Each row is a point on a landscape with many valleys, with its height.
From any point a ball rolls to the lowest of the 2 points nearest to it. It stops when none of these is lower. Distance is the straight distance between rows; heights are no part of it.
Nalud h=377: [129 123 130 100 105 121 103 104 141 105 182 140 108 114 100  95 151 153
 128 139 164  85 176  64 130 186 121 110 109 117 172 132 177 136 152 157]
Tidi h=571: [160 137 118 168  91 101 127 141  88 129  97 180 118  88 142 177 128  81
  83 150 141 128 100 141 183 131  98 147 135 170 132 121 137  66  90 105]
Ziko h=234: [165 127  76  89 107 128 165 134 114 127  86 123 157 139 201 130 112 109
 175 141 140 177  92 131  92  99  91 164 128 131  82 136  94 143 108 116]
kosa h=613: [202 144  81  79  91 172 132 172 140 156 114 151 173 148 188 167 113 121
 187 126 152 131 112 169 113 123 106 157 149  99 134 137 113 115 152 106]
Dere h=392: [191 128  93 129 145 149 135 121 115 180 138 107 117 155 126 149 153 144
 137  96  97 137 146 138  53  61  96 147 132 185 120  94  94 187 145 124]
vakis h=139: [177 151 155 162 130  82 109 142 174  91 141 151  75  89 112 147 164 117
  98 146 113  73 125  85 118 121 140 138 129 111 190 163 174 114 136 110]
rada h=236: [137  96 119  93 101 125 148  80 106 121  89  90 127 133 158  86 110 128
 135 122 159 155 179  83 109 138  92 141 125 171  89 137 128 175 115 127]
kinoz h=650: [ 78 109 129 149 111 117 106 168 146 127 162 106 143 151  53 109 140 154
 133 111 140  67 111 161 138 119 116 110 163  90 170  84 158  93 152 133]
goru h=549: [193 150  93 134  86 128 158 150 111 119  90 163 105  99 170 168 142  85
 148 163 182 135  88 138 126 133 145 155 137 168 141 143 129 105 111 102]
ler h=514: [172 157 128 175 104  69 135 134 105 110 101 169  86 102 168 145 123  92
 109 169 147 138 102 113 143 127 135 145 123 168 122 153 150 108  92 106]
Vivi h=498: [186 144  99 122 103 108 125 121 108 154  94 124 134 125 120 141 131 126
 140 114 147 134 108 123 102  76 110 125 133 163 107 126 108 142 138 127]
ketu h=51: [128 163  85 133 130 125 139 105  99 123  77 168 131 132 190 128 116  80
 157 172 132 177  97 140 132 121 121 142 117 145  99 123  94 105  86 137]
Pefe h=467: [132 135 149 130  94 115 118 141 123 114 148 147  91 101 179 131 129 122
 125 172 189 153 142  99 155 173 165 105 105 125 133 171 178 123 107 108]
feke h=813: [135 150  88 111 114 168 143 164 110 127 110 156 155  93 183 165 123 124
 154 121 160 131  99 160 165 133 152 125 164 139 130 146  91  97 123 128]
bedu h=376: [ 98 168 139 189 177  83 108 119 135 114 169 163 128  86  99 149 142 118
 105 116  84 154  84 118 154 125 134 133  89 114 104 155 119  98  96 137]
Dizu h=127: [116 147 124 131 128 123 132  98 115 121 109 144 101 123 191 100 107 110
 136 172 150 188 124  92 136 126 150 109  98 147 100 149 127 147  90 127]
bosi h=413: [ 75 136 138 133 149 161 166 111 135 147  96 133 124 144 196  99  85  96
 145 163 116 165 111 168 171 121 116 117 128 103  89 107  92 122 113 137]
Guk h=235: [ 99 148 147 139 162  75 115 104 159 110 194 141 115 121 179 129 142 130
 101 136 108 188 157  64 140 160 150 103  64 127 105 167 161 152 102 144]
rezen h=355: [ 69 129 149 168 128  73 114 112 155 120 187 116  99 136 133 103 144 102
  99 141 148 142 149 124 172 127  97 108  86  82 151 146 179 111  88 124]
Kepuz h=601: [ 99 151 157 147 163 121 110 164 148 108 195 121 103 103 107 146 132 125
 112 158 146 122  96 146 152 176 174 120  92  75 149 202 162 130 122 109]
mipo h=481: [109 106 147  65 128 179 157  76 143  75 160  99 130 136  98  92 152 152
  88  82 135 100 181  92 101 165 134 152 140 163 139 138 139 148 175 132]
vigaz h=340: [146 145 146 116 127  99 109 115 159 101 183 132  92 105 107 125 162 156
 126 132 148 113 171  52 130 161 141 113 106 115 182 164 174 128 137 125]
Dup h=287: [ 98 101 159  86 103 172 156 106 115 132  95  93 131 125 203  92 106 127
 141 154 145 157 172 110 160 154  96 118 110 118 110 133 132 155 115 135]
dani h=755: [186 130 111 121 119 194 102 168 138 182 110 161 163 147 156 164 142 133
 155 100 123 115 127 146 100 109 154 107 151 110 154 133 104 141 161 140]
rup h=528: [ 57  95 122 130  96 100 119 116 120 106 164  95  97 153  85  78 144 134
 111 131 154 132 160 134 167 133  76 111 145 103 161 100 176  93 110 136]
Tikap h=153: [141 174 154 147 173 128 114 152 158 107 162 153 105  97  87 171 157 118
 119 140 115 103  96 106 134 125 161 132 107  95 182 183 155 119 150 106]
ludif h=494: [158 127 129 130 105 156 101 171 135 166 121 136 189 148 135 150 108 160
 132  88 127  83 143 154 133 119 121  88 154 104 139  85 111 121 175 123]
gako h=309: [ 61 103 169 114 137 152 144  77 136 136  98  97 121 131 164  78  99 117
 117 139 119 154 160 111 160 137 108 129 108 131  94 110 119 158 111 143]
vogez h=270: [222 115  88 155  83 162  98 130 144 196 108 158 133 144 145 177 154 117
 155 107 138 121 146 167  82  81 104 160 123 130 162 117 144 121 152 115]
gir h=539: [ 99 126 166  96 171 140 156 106 138  93 116  92 132 108 101 103 119 145
 131 113  88 168 122  81 124 125 167 130 117 157  89 147 105 166 131 114]
puv h=421: [106  96 119  85  86 139  97 106 124 117 167 125 108 132  80  82 128 144
 133 137 172  87 184 113 137 191 111 119 125 118 165 120 168 131 156 154]
vuner h=415: [126 122 146 118 106 147 116 137  97 119 136 145 103 112 180 126 123  98
 150 196 187 149 136 152 172 185 158 111 113 110 141 160 167 113  98  97]
nomar h=106: [203 150 149 166 111 112 118 145 152 133 111 163  71  98 117 153 172 104
 103 141 127  89 106 109  97 105 135 136 133 141 188 139 172 136 135 131]
tepo h=855: [153 168  95  96 168 152 154 133 135 129 138 153 123  91 134 145 149 119
 139 115 110 167  62 109 107  95 181 119 122 185 131 135  70 131 106 144]
tade h=638: [143 149 124 110 128 201 102 209 147 170 120 156 176 128 155 155 110 148
 114 112 132  85 116 172 146 156 176 103 155 107 153 117  85 107 144 132]
Sobom h=525: [  4  91 125 147 179 102 141  64 160  93 176  90 111 163  88  68 123 141
  79  92  81 131 128 107 119 151  85 174 126 141 123 109 134  97  98 143]
Lop h=478: [106 122 166 107 130 147 119 144 130 131 143 110 120 101  99 117 120 148
 131 159 156 115 118 134 146 158 162 102 124  90 133 165 130 142 140 123]
Musi h=574: [ 72 128 160 174 140 129 156 179 127 150 140 124 168 130 106 113 129 157
 106 102 125 118  94 165 171 112 127  90 126  94 115 111 112 100 129 138]
mokog h=540: [151 161 123 178 109  66 117 119  85 133  90 190 106 116 155 155 120  82
  98 161 124 138 102 137 165 123 114 148 111 158 124 125 128  87  83 125]
fuvom h=431: [ 77 114 173 136 157 135 166 142 138 119 101 100 168 124 111 112 123 166
 112  88  89 117 118 125 140 118 137 113 139 123  70  93 105 137 152 122]
Petaz h=207: [174 132  81 104  98  93 158 121 108 142  84 109 128 131 169 115 123 106
 158 153 146 176  87 112  73 115 107 157 103 161  93 132 102 155  88 114]
Gan h=417: [ 73 138 124 169 150  44  99  86 176 119 201 118 101 143 141  97 146 110
  89 133 110 143 175  95 155 135  92 117  71 102 133 127 168 115  77 148]
Gilib h=419: [192 127 108 138 130 128 121 113 126 159 125 130 105 146  96 154 174 143
 122 101 122 121 144 136  58  57 110 130 143 164 153 112 127 166 154 130]
lizam h=399: [107 116 132 139 143 121 136 123 128 117 110 110 171 135  91 117 120 162
 106  73  98 108 135 120 116  92 114 117 155 157  78  81  97 143 158 129]
furu h=184: [176 132  83 126  98  80 142  96  78 174  71 125 148 156 155 118 105  96
 158 154 113 164  99 122  78 118 109 169 102 158  98 118 101 147  75 137]
totik h=187: [167  99 125  92 122 160  99 118 142 152 104 145 102 140 111 109 140 117
 159 137 152 109 152 124  85 140 150 117 127 101 164 157 149 180 162 140]
redop h=201: [162 155 134 159 147 152 117 159 145 115 148 175 100  87 109 176 149  96
 106 157 138  91  91 121 146 139 185 139 133 116 171 167 166 122 142 125]
Gusef h=516: [ 85 140 158 144 187 156 146 102 132 105 131 146 162 103 132 121 116 138
 137 127  51 184  80 122 126 120 173 135 103 136  77 125  81 122 105 158]
Tuz h=171: [ 84 146 145 133 152 110 123  95 144 120 160 147  99 117 183 110 113 113
 111 165 138 197 141 100 154 145 152  97  80 121  99 153 151 151  99 134]
tuf h=204: [149 160 104 161 131 120 112  86  73 170 117 158 148 123 145 145 125 124
 125 154  87 169  78 105  88 136 176 150 122 153 131 132  81 113  51 187]
lud h=351: [156 129 121  90  97 143 134 139  96 120  89 143 120 126 190 128 122  96
 176 192 187 150 123 146 150 171 136 133 128 114 142 159 140 107 114  83]
givom h=839: [145 157  89 112 141 166 144 149 125 121 129 164 135  80 158 163 137 124
 141 112 147 149  78 138 135 106 180 115 143 163 135 147  86 109 114 138]
Gav h=83: [141 152 142 129 146  85 129 113 125 104 131 124  99  97 112 119 130 138
 113 141 142 145 122  65 117 118 143 108 112 141 118 161 139 149 112 124]
kemu h=436: [ 94 114 169 120 113 139 120 134 127 127 173 107 114 109 115 102 123 151
 122 146 167 129 149 112 160 179 142 104  88  90 145 165 161 145 119 138]
Logid h=497: [ 72 143 139 165 146 160 156 163 115 152 137 146 149 102 147 126 123 126
 117 123 119 153  97 180 187 119 142  96 129 106  95 124  98 101 114 146]
pel h=533: [100 135 159 128 150 160 119 175 144 125 167 121 116 120 100 115 115 144
 126 182 157 109 100 177 161 175 185 116 108  80 132 180 133 127 124 132]
tadim h=260: [131 155 122 151 133 151 131 161 116 107 144 160 110  75 134 169 129 106
 137 168 162 107  94 154 165 158 186 130 139 131 144 163 150 117 120 120]
luteb h=102: [115 120 142 124 139 109 126  92 115 116 106 112 110 114 140  94 116 136
 127 146 136 170 131  72 124 125 130 115 111 148  98 145 124 167 105 135]
dova h=867: [170 174 117 124 152 107 130 134 121 137 136 157 112  97 105 148 154 118
 110 115  95 154  67  89 115 100 169 133 111 176 132 140  92 121  93 145]
kamuz h=136: [161 153  85 154 106  94 125 100  76 174  84 162 142 138 160 134 118 102
 136 162 108 164  77 119 100 129 143 161 107 165 113 125  86 116  66 165]
zade h=416: [103 123  99 131 111  77 103 107 113 100 127 112 109 129  73 116 131 138
 109 121 142 109 142 119 112  94  88 121 167 140 128 106 140 117 142 127]
noso h=697: [130 134 127 148 109 154 121 170  89 147 111 158 153 109 144 162 139  87
 121 136 159 126 105 184 197 137 110 126 153 132 131 122 122  67 114 104]
keti h=288: [125  71 142 131  99 130 148 163 122 132 117  83 163 187 120 100 109 168
 134 104 116  79 160 202 139 152  97 105 163  79 116  43 136 112 144 104]
somap h=262: [126 163 136 173 161 103 112  81  94 145 119 150 133 119 130 133 117 115
 129 170  76 159  93  99 106 132 157 135 108 140 105 132 103 126  70 174]
nok h=893: [153 101  97 129 136  70 126  64  62 142 113  96 124 152  98  94 114 127
 114 120 102 128 138  92  55 126 122 163 141 175 104 116 108 176  99 148]
zekod h=427: [173 120 112 136 105 165 111 148 149 170 117 129 193 144 153 155 100 163
 120  67 115 112 158 131 118  85 109 105 157 135 121  86  93 142 164 114]
Bibi h=225: [174 103  96  84  95 109 151 102 114 138  90  80 130 142 175  97 120 123
 152 139 163 177 146  89  78 126  90 153 114 170  94 133 125 184 102 111]
zadi h=369: [ 68  93 174 120 101 150 154 115 131 120 182  96 130 133 109  88 140 171
 117 138 152 100 176 123 163 189 111 122  89 103 148 138 160 137 124 167]
dupup h=671: [ 90 162 167 121 189 133 165 158 154 101 160 113 135 116  69 160 123 148
 136 100  81 157 101 104 138 132 148 125  99 110 137 159 105 135 176  99]
dig h=652: [125 100 121 122 104  89 112 116  82 133  88 106 156 150 117 123 124 122
 147 132 134 138 150 182 150 100  42 115 140 126 123  86 152  85 140  96]
nolud h=300: [151 120 127  94 125 174 163 162 139 130  98 110 169 126 189 144 100 154
 152  97 101 122 104 133 114 112 133 119 167 113  79 113  82 148 150 123]
Mir h=564: [ 22  86 142 162 155 112 145  86 146 105 132  88 121 170  86  65 121 139
  83  90 100 122 144 139 127 124  96 151 149 135  95  77 130 111 122 141]
dubu h=887: [190 131 103 122 138  67 134  95  92 171 130 106 102 143  90 119 141 129
 122 109  95 131 112 104  58 105 129 147 127 184 121 111 102 188 114 134]
Vum h=875: [193 174 127 143 130  68 123 134 125 141 121 145  97  97 103 148 152 123
  99 117 113 117  85  94 101  88 140 132 117 168 142 139 110 138 108 139]
kimik h=588: [ 71  84 128 132  92 109 117 148 123 117 152  88 118 157  66  90 137 143
 138 131 146 108 132 169 154 130  93 113 171  89 156  87 162  96 134 126]
Mupo h=126: [171  92 119  70 126 186  98 141 145 161 101 144 117 164 146 107 112 122
 180 151 132 100 147 150  87 147 162 126 127  96 143 165 122 187 150 141]
raz h=364: [213 118  70 135 119 140 142 113 129 170 130  94 150 166 137 136 114 147
 153  95 120 129 163 141  69  67  79 160 143 165  97 102 108 157 157 110]
Betir h=328: [ 65 103 170 124 150 157 144  75 162 135  66  86 119 143 180  77  99 111
 126 121  87 136 154 128 147 138 126 164 128 129  67  89 108 145 112 155]
Govod h=499: [ 81 175 115 177 178  94 119 102 134  94 164 177 109  97 172 147 129  98
 119 152 113 182  96 152 143 136 174 118 107 122  95 145 137 134  90 144]
gidas h=343: [ 89 163 117 166 157 151 130 163 111 110 160 156 126  77 139 173 137 113
 124 125 145 132  91 171 186 137 175 118 136 132 125 164 130 107 110 127]
kor h=496: [ 77 119 179  72 147 169 176  93 143  79 166  83 127 125  95 108 156 174
  95  85 122 102 173  90 129 198 137 158 105 155 142 142 140 141 168 133]
Soz h=109: [150 166 152 143 150  77 112 128 151  99 142 134  95  90  91 146 158 129
 108 127 112 105 112  75 130 105 133 121 116 117 156 163 146 128 129 114]
Gebu h=644: [151 119 139 138  87 133  93 176  98 149 120 151 146 110  94 166 134  95
 121 132 152  87 113 164 178 128 105 119 149 118 147 103 151  65 142 111]
neka h=190: [169  76 132  53 118 188 114 134 154 156 104 109 123 169 152 109  87 142
 171 137 135  92 174 139 101 179 147 142 135 107 123 141 118 189 165 138]
Dimuz h=758: [141 139 102 118 106 187 112 191 107 148 111 161 166 110 159 173 122 101
 144 134 161 107 120 189 183 167 144 137 166 134 144 124 112  76 124 112]
lomi h=465: [ 91 139 114 117 152 167 168 120 137 130  73 151 155 140 226 118  82 106
 161 139  95 160 106 154 142 121 109 151 145 111  77  87  68 109 107 161]
zabag h=307: [126 150 132 124 164  53 125 112 176  82 199 114 105 106 119 133 169 159
 115 112 115 123 181  35 127 166 118 124  80 123 166 171 159 119 129 110]
Koros h=420: [119 172 132 188 163  76 120 150 147  91 179 153 118  69 125 174 153 106
  95 127 103 132  86 126 165 134 143 132  97 112 118 175 139 105 107 109]
safi h=688: [ 76 139 177 109 187 139 186 148 162  94 125  93 141 139  58 142 120 146
 131  88  68 145 131  92 132 144 137 144 118 130 127 128 109 136 180  89]
Pebus h=445: [179 106 103 156 123 124 102 102 123 134 129 148  82 161  86 141 183 141
 129  99 123 128 165 149  34  74 111 137 151 132 178 117 154 153 158 133]
Tozi h=495: [164 146 141 154 104  83 129 138 128 105 132 155  68 100 189 138 129 115
 109 173 174 152 116  89 141 149 168 130 128 155 127 163 168 118 100 106]
buta h=326: [173 101 102 114  85 112  85 122 105 135 109 134 134 152  86 149 121 117
 169 133 150  98 157 177 124 115  87 125 156 117 163  93 168  97 185  92]
nutop h=565: [152 144 142  94 166 180 168 139 146 137 123 109 144 143 107 142 162 127
 141  86  69 160 130 109  79  68 152 128 143 164 126 114  96 177 153 124]
mosu h=271: [181 119 123  95  90 130 119 101 141 135 128 122  90 122 125 105 145 138
 136 137 188 129 170  74 101 156 137 111 124 140 166 137 166 162 146 138]
naraf h=527: [ 60 116 187 109 168 135 152  95 146  97 157 102 127 107 129 112 117 141
 111 125  96 180 133  84 151 154 152 123  82 130 105 162 127 166 123 123]
ponif h=294: [ 97 118 164 156 107  89 103 138 119 111 172 120  93 111 110 121 135 108
 114 158 165 112 137 126 170 135 109 115 115  84 152 139 189 103  97 110]
Numis h=615: [131 144 151  94 151 185 142 161 148 133 112 125 145 126 120 139 127 150
 148 129 112 118 105 131 114 115 171  99 146 113 136 152 105 160 171 130]
dasul h=783: [172 121 116 141 113 165  85 145 136 168 114 168 153 145 111 164 161 136
 136  88 122 102 143 146  89  84 137 112 146 120 169 120 134 135 176 144]
telis h=180: [164 126 156 163 114  97 101 154 152  97 158 154  80  88 116 150 134  95
 106 171 151  69 126 105 150 156 153 135 120  94 167 160 192 104 129 101]
subud h=365: [191 130 114 113 110 185 141 166 152 155 119 124 184 156 192 164  84 173
 149  80 107 113 137 133 116 110 114 121 163 110 112  99  97 151 158 119]
Sazev h=439: [ 66 110  82 131 126  65  98  78  92  94 134 106 104 149  82  87 116 135
  88 133 116 115 151 111 111 113  76 135 159 153 112 101 136 120 111 144]
ganok h=469: [173 123  98 124 108 128 117 134 125 169 102 125 187 135 137 150 109 147
 136  79 117 132 131 119 113  83 101 118 149 162  89 105  81 136 142 131]
samo h=512: [ 55 108 195  87 158 158 173 104 146  96 134  74 132 111 120 110 141 167
 113  89 102 140 161  95 152 178 157 154  87 143 111 149 129 155 143 121]
rufez h=586: [163 139 142  99 155 198 146 151 142 148 120 139 144 143 121 149 169 135
 151 106  97 146 121 125  74  86 166 104 143 133 158 138 108 167 160 137]
Deva h=147: [206 128 132 153  95 148 119 142 141 165  98 171  90 115 134 169 181  95
 128 129 141 116 104 145  70 102 138 145 126 141 178 135 155 143 141 134]
zibe h=457: [ 62 132 109 167 156  23  94  87 138  98 171 112  94 132 104  95 141 132
  94 136 101 119 159  90 130 131  86 133  96 111 133 124 152 104  79 137]
Nogig h=881: [193 162 116 131 142  43 122 120 112 148 132 123  76 133  90 131 161 127
 104 109  94 109 106  95  72  91 125 145 125 176 152 117 114 165 112 143]
vap h=284: [ 51  67 175 125 104 150 170 115 135 138 160  73 114 174 108  70 138 153
 109 127 144 115 175 146 181 157 113 121 115  98 149 120 155 123 108 152]
dibaf h=172: [ 85  65 185 137 115 148 169 162 131 155 123  72 132 192 106  84 121 157
 121 142 141 109 147 174 171 148 132 115 119  79 129 119 138 115 103 144]
satu h=426: [128 126 165 141 115 161 109 211 138 166 134 125 166 155  92 113 118 144
 130 136 138  64 103 195 157 158 154  96 131  87 130 106 113  99 136 138]
vef h=558: [193 144  92  94  86 144 141 152 101 136  84 152 167 125 170 168 135  94
 174 144 160 140 102 166 137 129 103 156 143 125 127 143 124  94 132  86]
Zozis h=266: [142  96 132 101 118 150 155 119 130 121  75  84 150 135 166 116  97 140
 155 104 118 134 130 121 112 109 111 137 156 134  61 122 102 170 142 119]
levek h=734: [134 150 129 159 129 119  82 160 151 137 134 158 138  96  67 180 162 124
  83  92 120  83 108 105 148  81 116 120 138 131 174 120 140  86 153 136]
bero h=720: [ 98 153 138 128 139 182 135 211 142 156 140 135 172 115 137 145 120 170
 110 116 126 107 103 176 168 152 182  95 146 106 126 118  87  98 131 136]
moboz h=322: [109 175 139 188 186  76  90  91 118 127 161 159 138 110 105 152 130 117
 102 149  58 156  97 115 119 134 144 143  90 109 109 144 110 107  71 165]
deti h=199: [213 124  97 140  81 170 103 150 139 181  97 178 129 120 142 190 156  96
 117 116 152 118 109 150 102 102 133 149 138 150 173 130 132 114 143 122]
zeg h=256: [138  84  97 102  90 129  89 110 117 116 136 114 128 169  86 113 104 140
 152 131 147  91 179 172 117 131  93 128 174 102 145  83 157 111 190 100]
girug h=553: [ 78 160 132 157 185 133 142 102 132  94 157 163 134  91 144 139 117 122
 131 145  86 195  81 141 136 133 178 113  95 126  95 150 105 129  97 145]
tiv h=551: [137 143 142 103 167 130 148 121 136 118 119 112 142 123  85 124 132 138
 137 102  99 141 113  92 100  88 142 123 140 162 100 127 101 173 152 128]
lano h=331: [221 121  75 143 104 152 135 118 138 181 120 121 134 155 142 146 128 136
 181 116 139 132 170 157  65  69  76 169 128 130 134 116 137 143 168 104]
bimi h=250: [149 104 125  94  93 122 127  91 111 113 123 104 118 118 127  98 122 143
 124 127 182 143 175  80 118 147 102 106 126 153 132 136 149 159 134 136]
suna h=522: [180 149 110 126  90 131 132 142 105 141  90 146 132 111 141 165 141  99
 140 134 169 129  95 144 136 104 121 125 138 141 129 145 121 112 129 111]
Fuput h=143: [105 172  71 156 154 123 140  90 113 107 107 188 119 125 200 138 111  76
 169 178 140 168 113 165 153 133 151 147 112 162 118 106  93 101  79 143]
Gog h=382: [151 116  93 125  77  75  86 115 102 107 111 119 114 130  80 148 134 129
 131 128 144  99 136 148 130  91  75 125 160 143 157  90 169  92 154 115]
Kosov h=594: [ 47  95 127 152 130  97 134  96 123 121 119  98 111 166  97  63 119 112
 105 126 117 143 150 147 146  99  67 130 142 128 119  74 140 114 116 144]
bato h=301: [191 111 129 106  75 117  96 116 132 146 103 152  78 127 120 116 137  99
 148 156 179 104 151 102 114 164 141 128 110 121 177 137 180 141 149 113]
deso h=692: [194 129 103  98 115 201 103 182 150 174 109 161 166 170 183 157 109 127
 179 121 125 100 126 173 100 140 138 133 150  92 137 134 103 138 156 136]
Zudu h=381: [ 72 149 104 134 158 168 165 153 109 120 135 150 143 100 191 139 112 131
 155 134 135 138 106 192 179 129 176 112 136 126 106 140  83 105  98 150]
Zome h=472: [114 125 145  74 149 142 151  72 133  76 151  87 119 138  82  95 141 128
  87  76 112 140 173  77  89 149 130 159 134 190 111 136 122 158 149 120]
zes h=456: [112 106  88 103 128  80 119  69  97  85 143 100 102 150  93  86 121 141
  70 111 126 118 160  75  83 128  96 137 149 181 115 116 128 149 125 143]
Tak h=477: [ 97  81 125  96  77 121 111 105  95 108 146 102 118 141 101  86 135 142
 125 138 167 122 184 133 150 165  74 111 141 116 156  92 172 101 137 129]
fumud h=238: [155  86 141  75 105 171 147 130 136 133  96  85 142 144 159 119  93 149
 159 120 141 105 162 133 109 146 123 137 162 104  94 128 122 170 169 119]
gino h=757: [160 127 121 154 106 127  80 139 143 148 120 170 124 135  86 178 171 120
 108  86 117  84 136 130  98  76 117 123 152 132 195 114 153 110 155 149]
gil h=541: [100 121 146 144 120 138 127 186 143 157 131 116 187 132  98 130 122 168
 111  90 126  89 125 155 148 118 123  80 147  99 127  83 102 113 161 128]
Kop h=130: [119  69 127 108  98 128 112 142 110 132 124  93 151 175  90  98 112 151
 160 129 142  97 163 198 141 154  83 116 165  90 135  65 147 105 167  98]
voto h=233: [111 135 150 160 134  81  96 149 162 101 179 121  99  97  90 136 144 123
 118 143 146  82 122 107 147 147 131 127 111  72 171 159 178 104 128 101]
Kiz h=265: [124  85 150  56  91 178 156 131 123 119  87  84 136 130 193 118  93 141
 161 144 149 135 158 124 133 168 118 136 140 103 102 141 118 157 133 128]
Laris h=105: [118 136 113 130 133 123 128  90  98 144  60 142 151 146 171 109  93  97
 149 160 115 168 112 123 122 116 101 139 119 143  80 116  91 134 100 151]
nolu h=311: [114  94 171 131 109 136 124 191 129 152 132 103 138 177  77  90 125 146
 144 154 144  89 125 191 161 157 145 101 132  77 125 119 125 101 120 136]
kun h=704: [103 140 142 158 133 131  87 183 155 144 159 139 156 120  57 149 150 143
 113  97 133  70 100 136 145 109 127 113 137  96 181 112 149  81 162 132]
vak h=474: [ 61 131 173 162 178 130 154 125 143 123 129 125 154 116 108 110 123 157
 119 115  78 157  88 130 153 123 141 122 105 110  76 122  97 134 126 142]
vono h=620: [ 79  84 127 134 120 100 124 103 103 130  96 100 141 167 112  92 115 118
 122 125 118 144 159 171 146  99  44 115 149 122 106  57 134 103 132 121]
kur h=279: [109 146 142 126 168  61 126 109 164  86 209 118 119 114 139 132 148 142
 113 117  99 168 160  50 136 166 121 114  57 117 125 177 151 134 114 110]
setim h=428: [ 77 159 121 176 167 120 137 140 123 100 171 157 109  87 159 158 129  99
 124 151 138 160  95 175 169 137 177 114 113 114 113 168 153 130  90 124]
Sugel h=268: [166 119  92  72 102 161 181 163 128 113 106 115 158 137 210 144  95 124
 193 131 156 158  96 143 100 113 107 161 148 105 102 141 101 140 126 114]
pifez h=534: [128 143 151 133 140 184  93 209 163 170 122 155 172 162 108 137 125 159
 119 126 112  60 123 176 131 150 169  92 125  91 143 105 103 120 152 147]
nozol h=363: [ 74 122 167 138 160 174 168  84 184 156  98 105 115 152 180  89  85  96
 126 152  92 141 111 157 168 127 143 148 117 101  69  77  99 130 110 154]
Sukez h=604: [160 130 121 148  84 100  95 145 104 141 106 160 138  98 104 179 129 101
  88 111 143 107 106 135 167  91 100 131 139 158 140 109 134  71 124 120]
Zifin h=454: [125 155 139 192 127  83 113 146 116 107 154 166 110  74 120 162 138 104
  82 138 126 113  95 125 171 112 130 130 124 128 116 155 154  91  96 118]
ligus h=700: [ 77 131 175  85 180 162 177 134 175  84 138  91 121 157  57 141 124 138
 126  84  86 135 176  88 108 159 137 160 116 130 159 146 125 140 188  98]
vosin h=305: [149 125 100  66 104 157 161 152 110 110  97 120 134 132 203 127 103 113
 191 169 173 158 111 139 120 141 131 137 142  99 126 158 113 124 122 107]
sug h=643: [104 156 167 119 174 163 147 170 149 132 133 124 152 130  79 148 136 159
 132 124 101 113 107 127 130 127 170 110 124  99 147 152 122 139 183 117]
zefop h=490: [ 34 117 105 162 185  67 112  74 147  89 189  95 111 150  76  80 129 143
 101 126  72 130 141  90 115 149  76 161 115 119 136 121 136 108  79 145]
vus h=249: [ 86 148  82 143 157 149 159 106 110  91 125 168 125 101 209 131 113 104
 178 157 148 161 103 170 151 120 164 126 122 151 116 134  81 116  90 150]
nula h=898: [120  95 110 125 130  86 110  44  70 132  92 102 122 168 129  81  89 107
 109 137 112 135 170  95  80 147 104 170 127 170 103 110 122 161 100 156]
Puran h=317: [151 102  93 129 108 141 109 123 126 121 128 104 153 167 100 126 101 164
 143 106 134  86 177 165 101  95  99 113 178 116 127  75 140 124 197 100]
Nedin h=464: [146 103 112  93 144 118 134  76 109 107 134  94 111 142  91  95 123 138
  89  96 127 133 159  91  72 107 118 148 147 186 101 125 118 176 139 118]
Mefab h=366: [130 115  97 140 126 118 114 115 124 117 131 116 163 151  87 130 117 159
 113  80 114  94 154 144  98  77 101 110 169 160 113  81 119 127 183 126]

For each start below, name the point where the ball stops.
Pebus => nomar
Dimuz => kamuz
Pefe => kamuz
Nalud => Gav
nok => kamuz
gino => Gav

Call two points neighbours if one is among the 2 nearest of the other. Go from one point of each pair to the other, from neighbour to neighbour, staying as low as possible. Name the highest point that can't be avoided.
ketu / kamuz => furu
Gav / dibaf => Kepuz
Gav / nomar => vakis
Kop / Gav => girug
